A landscape with many peaks, sampled at points; each row gives a point and its height.
A climber steps from a point to the highest of its 2 nearest points, and stops where none of them is higher. Distance is the straight distance between rows; heights are no part of it.
vokap h=6.26: [-13 4 -4 1 -14 -11 -24 5 7 -6 2 -6 -33 -13 14 -11 42 20 -20 38 -3]
Gopo h=7.26: [4 -21 17 -24 14 -6 0 3 12 12 -2 9 -8 32 15 -20 46 -14 -8 -11 5]
Mosit h=8.46: [7 0 35 52 4 -12 11 -15 -33 10 12 35 3 3 2 -14 -60 -1 -9 -27 16]
fibe h=0.77: [-4 0 -5 -12 -8 -12 3 -7 -3 -25 -9 27 -55 39 7 9 10 4 -17 -30 16]
digel h=4.36: [-30 -2 14 -12 -16 -2 18 31 -14 30 -7 -1 -10 -8 5 6 3 -4 10 8 0]
bazaf h=3.61: [23 8 -27 20 35 3 -3 -13 29 -15 -11 0 36 -11 -15 -1 -28 6 1 -4 1]
kif h=3.90: [-13 5 -24 34 -1 -35 -38 -10 11 -13 -3 -26 -27 -9 -20 12 63 -7 -17 -10 -3]
fil h=3.83: [-25 -11 2 18 8 -40 -30 2 -18 -28 10 -24 23 6 -20 -5 60 -21 -4 -14 -17]
Gek h=5.41: [20 7 -26 -22 15 -8 -27 6 33 -21 4 -5 30 23 -12 30 -5 21 7 -31 8]
Kupa h=1.02: [-21 4 -3 -22 -10 -19 9 3 -20 -13 -2 26 -36 26 21 3 -5 18 -13 -20 13]
roni h=7.06: [42 3 -36 8 1 29 -16 9 0 -22 -3 -11 1 -8 8 20 -29 -7 -23 7 -13]
Zes h=5.38: [17 -23 44 17 4 14 32 5 -14 50 2 9 12 -2 -7 -23 -34 0 40 -21 14]
tideg h=1.65: [-8 18 -16 -34 -20 24 11 -12 -39 -18 6 15 -28 14 22 -8 -36 -9 15 -28 16]
Vovo h=0.46: [-26 -41 37 -15 -8 -59 6 -8 -11 4 -2 4 0 30 10 0 0 -5 -12 10 3]
Nam h=3.03: [-20 18 6 -13 -21 21 41 5 -8 36 -1 0 -31 0 -23 13 -12 11 36 16 10]
vir h=0.53: [-19 -20 24 -3 0 -57 8 -6 11 -16 -10 9 1 27 -10 9 20 -8 -8 -15 10]
mas h=8.01: [0 5 43 61 11 -11 20 -18 -1 5 -1 17 4 -13 -8 -18 -49 -1 -2 1 17]
Gak h=6.45: [42 -1 -10 -24 22 2 -41 -25 -4 -9 11 16 25 25 33 -3 6 -20 -23 -19 -17]
taf h=7.23: [32 -2 -37 -28 24 41 -14 -2 -6 -2 6 7 16 3 24 -17 -14 -6 -11 -10 -14]
fak h=6.76: [17 -16 -3 0 25 -5 -23 -15 16 7 4 2 -8 22 19 -11 59 -13 -20 -2 -8]
tumo h=2.50: [-7 15 10 -8 -9 26 38 -9 -17 15 7 6 -28 10 7 13 -29 16 38 -5 21]
mapel h=0.27: [-54 -15 -20 -15 -32 -15 3 25 -25 7 8 7 -23 9 -44 -13 44 0 -9 -7 -16]
Pas h=5.96: [-3 3 -38 11 0 -17 -44 5 22 -5 17 -25 0 -38 -11 20 43 11 -13 30 -14]
genul h=5.76: [29 -26 36 24 -1 0 34 -23 -13 39 3 6 3 16 -17 -16 -55 13 28 -21 12]
savim h=0.40: [-46 -27 23 -5 -19 -59 3 4 -20 -8 -1 -18 7 3 3 -8 -9 -7 -8 41 7]
Nog h=6.27: [28 6 8 -14 19 -3 -39 -9 3 -2 -12 17 41 -6 34 -9 18 -2 -13 -2 -15]
Voda h=8.11: [-7 -7 16 -23 2 -3 -2 3 13 7 -8 8 16 14 19 -8 15 -3 -3 5 0]
Zoso h=3.86: [-26 0 -8 28 -11 -40 -38 8 -13 -20 13 -21 2 -21 -18 -3 64 -14 -15 7 -17]
sekab h=6.73: [46 -7 -37 -33 27 12 -25 -8 2 -8 17 18 21 21 22 2 -7 -18 -13 -12 -15]
naz h=7.19: [23 21 -9 14 -3 52 23 0 2 9 -3 0 -31 -9 -14 -3 -19 19 7 5 -1]
lino h=3.62: [-23 17 4 -16 -25 24 23 20 -4 28 -2 8 -33 -6 -5 8 9 12 17 5 -2]
sisa h=7.09: [9 29 -1 -25 17 -12 -11 -31 5 -17 -15 20 43 29 18 9 -8 -3 13 -15 -2]
Gefek h=5.16: [-15 -9 34 0 -22 -23 17 6 -9 0 10 2 -27 31 6 28 -2 -6 -7 13 13]
rur h=5.65: [13 -26 25 -17 11 31 35 12 -2 30 -7 -2 3 -4 -2 -20 -19 7 26 -5 5]
puni h=6.03: [33 -18 15 -13 -1 42 28 9 -8 12 6 6 -8 4 9 -19 -33 8 32 -22 2]
Rir h=7.86: [-2 10 19 47 11 7 8 8 -32 8 3 40 -7 -1 -6 -13 -57 -12 5 -40 24]
lapu h=5.74: [3 2 -37 10 16 3 -25 10 24 14 10 -24 27 -34 -19 24 24 -4 -1 19 -17]
Tilu h=5.56: [-11 30 -37 11 19 28 -17 13 11 36 -5 -7 5 -38 -21 8 22 -8 6 19 -21]
netat h=6.64: [-5 -15 23 10 11 -10 32 1 -1 15 -16 10 6 7 -17 -6 -56 13 18 -11 15]
Lus h=2.08: [-5 19 -10 -16 -15 39 24 -2 -25 -7 4 16 -37 12 -7 -1 -56 14 36 -14 17]
Kazit h=6.17: [-2 -9 35 6 -28 -2 32 1 -16 1 10 -12 -18 0 27 26 -19 13 12 23 6]
Mok h=6.75: [31 -1 -29 -35 -5 50 -4 -6 -21 -3 14 -7 -10 -1 35 -26 -16 -8 -16 -14 -6]
zelil h=6.89: [34 4 17 -13 -5 28 5 -2 -24 -19 -10 0 5 4 29 -10 -35 -11 0 -3 -10]
Molim h=7.49: [28 14 8 9 -26 41 16 -1 -27 -8 9 -17 -23 2 21 15 -11 -4 17 9 -19]
liras h=7.31: [-7 1 18 9 26 3 31 -18 24 2 -7 -1 48 -8 -36 -23 -10 -11 16 10 13]
rufis h=3.99: [-19 3 -8 22 -23 -26 -23 15 7 -17 -8 -6 -30 4 -20 20 41 -4 -28 -1 -4]
Nidi h=6.09: [-12 22 -28 13 -12 -21 -37 -3 11 -15 -2 -13 -15 -37 6 8 31 25 -16 17 -10]
Nase h=1.36: [-9 22 -3 -26 -12 12 14 4 -34 -11 -7 19 -28 12 31 6 -22 12 5 -15 6]
fusi h=7.40: [-4 21 -1 -18 19 -22 -16 -30 20 -12 2 7 51 15 11 10 20 -1 3 -4 3]
mesi h=8.17: [39 12 -20 1 -20 58 3 2 -14 0 5 -16 -33 -8 12 3 -15 3 -1 6 -11]
zegob h=6.50: [25 14 -19 4 -14 15 -10 4 11 -41 1 -3 -6 7 7 30 -23 2 -22 5 -6]
Zite h=6.41: [16 -2 1 5 -3 2 -23 -6 5 -11 15 -9 -37 -7 40 -22 36 11 -22 39 -7]
fika h=0.31: [-40 -18 -7 -6 -35 -20 -2 35 -20 4 -2 0 -11 0 -33 10 25 -20 -12 5 -18]
Zed h=8.12: [-37 -5 19 7 -2 -16 26 -7 6 -14 -8 -14 22 -21 -17 -11 -15 -5 10 33 9]
vibup h=3.71: [5 17 -34 11 26 10 -10 -20 16 -11 1 -3 23 -17 6 10 -4 7 2 9 -1]
mufat h=4.33: [-14 23 -14 -9 -1 -8 -6 17 9 -16 -11 11 2 3 9 22 5 17 -3 -20 5]
gal h=6.46: [29 3 10 7 -3 36 12 9 -24 -1 -3 5 -2 -4 11 -13 -39 -5 18 -18 4]
Gomos h=6.60: [39 -7 -3 -19 -17 33 -8 -8 -23 -19 11 -14 3 5 35 -22 -14 -18 -21 -10 -4]
mal h=5.03: [-18 -22 15 -9 -5 4 38 27 -11 40 -8 -4 -2 -9 -5 -3 -18 -3 22 2 2]
topov h=3.89: [-7 30 -11 -4 14 22 7 -3 -1 -7 -11 10 7 -6 19 -1 -12 -1 0 -3 4]
Sumoz h=3.48: [39 -6 7 35 17 17 5 -2 28 0 -9 -1 28 -3 -25 -1 -28 -10 2 7 0]
gulel h=3.35: [14 -10 31 13 -2 18 22 15 22 11 -19 -13 24 -3 -25 1 -13 -15 9 21 -1]
mogu h=8.53: [-29 -11 17 5 3 -33 6 -3 15 -21 6 -8 12 -21 14 -22 3 9 6 41 18]
Sefur h=6.12: [22 -12 -13 -8 28 -15 -44 8 16 5 1 -9 33 -28 34 2 19 6 -17 1 -19]
fon h=8.82: [-18 -6 11 -8 8 -16 -11 -1 16 -13 6 -8 19 -21 12 -7 31 -3 -6 26 -3]
Tefe h=0.21: [-38 15 -18 -22 -25 -7 0 17 -4 27 0 8 -37 -3 -37 -11 40 8 0 3 -13]
riz h=0.60: [-5 -13 -1 2 1 -24 -7 -6 26 -22 -4 5 -27 30 -7 14 33 1 -17 -27 15]
fop h=5.75: [20 -11 -26 -14 14 -17 -34 0 31 3 20 -17 37 3 -10 38 19 11 -8 -20 -1]
lofo h=0.36: [-48 -27 16 10 -33 -41 3 23 -29 0 13 -9 -10 -1 -18 14 10 -14 -14 30 -8]
gir h=7.65: [-31 -14 25 11 5 -23 31 -18 -5 9 -22 -3 44 -13 -40 -22 -31 -9 16 14 7]
Pebi h=3.80: [-6 -23 17 15 9 -41 -23 1 -4 -6 -6 -8 13 9 -14 -4 54 -30 -8 -12 -7]
bepu h=6.48: [4 25 -21 33 16 40 15 -13 25 4 2 3 -33 -26 -19 -24 -12 18 -5 6 4]
vavo h=7.61: [-15 -5 29 35 16 -2 32 -15 -5 16 -4 12 -2 -10 -3 -23 -32 2 14 0 17]
dodok h=6.74: [20 -11 23 13 -30 21 29 8 -12 2 7 -20 -29 -4 17 17 -38 11 17 9 2]
sil h=4.96: [10 4 -20 -23 1 -7 -1 23 21 -30 -21 9 23 13 -7 24 -17 16 14 -31 15]
ber h=0.14: [-17 18 -33 -17 -26 0 -20 17 20 23 -3 0 -31 -8 -38 -1 37 12 -15 -7 -22]
fimu h=7.11: [-10 11 -8 -17 23 -9 -3 -22 22 7 -9 -11 68 -5 -12 3 9 6 17 -10 6]
Musul h=6.54: [34 -14 3 10 12 3 -34 -12 4 -16 16 -2 -23 12 39 -9 37 -11 -30 17 -10]
Pekik h=5.97: [0 26 -15 28 17 38 -5 2 13 29 -3 -8 -10 -36 -19 -12 4 0 2 16 0]
silu h=4.37: [-25 13 10 6 -31 -23 5 8 -5 -5 -7 6 -44 19 -6 27 19 0 -15 11 5]
zuza h=5.98: [19 -21 -12 -8 22 -27 -36 -7 25 0 14 -24 49 -18 0 15 22 9 -6 0 -13]
zume h=6.96: [-22 11 -15 -24 23 7 14 -11 25 13 -4 -6 53 -5 -25 -11 9 -14 20 4 2]

Two climbers start at each pair of points below. Name the first point that both come to, or write never.
zume, bazaf | never
lofo, gulel | never
lino, mufat | never

Where does a climber stop that starts at each point below?
fibe | zelil
mapel | zelil
fil | mesi
lapu | fon
Gek | taf
Musul | fon
Pebi | mesi

Call two points neighbours if one is among the 2 nearest of the other. Go from one point of each pair to the other, from neighbour to neighbour, staying as high as possible. Name the lowest point that can't be avoided.
fusi, fon | zume
zelil, taf | Gomos
mesi, fon | Tilu
zelil, Mosit | Zes
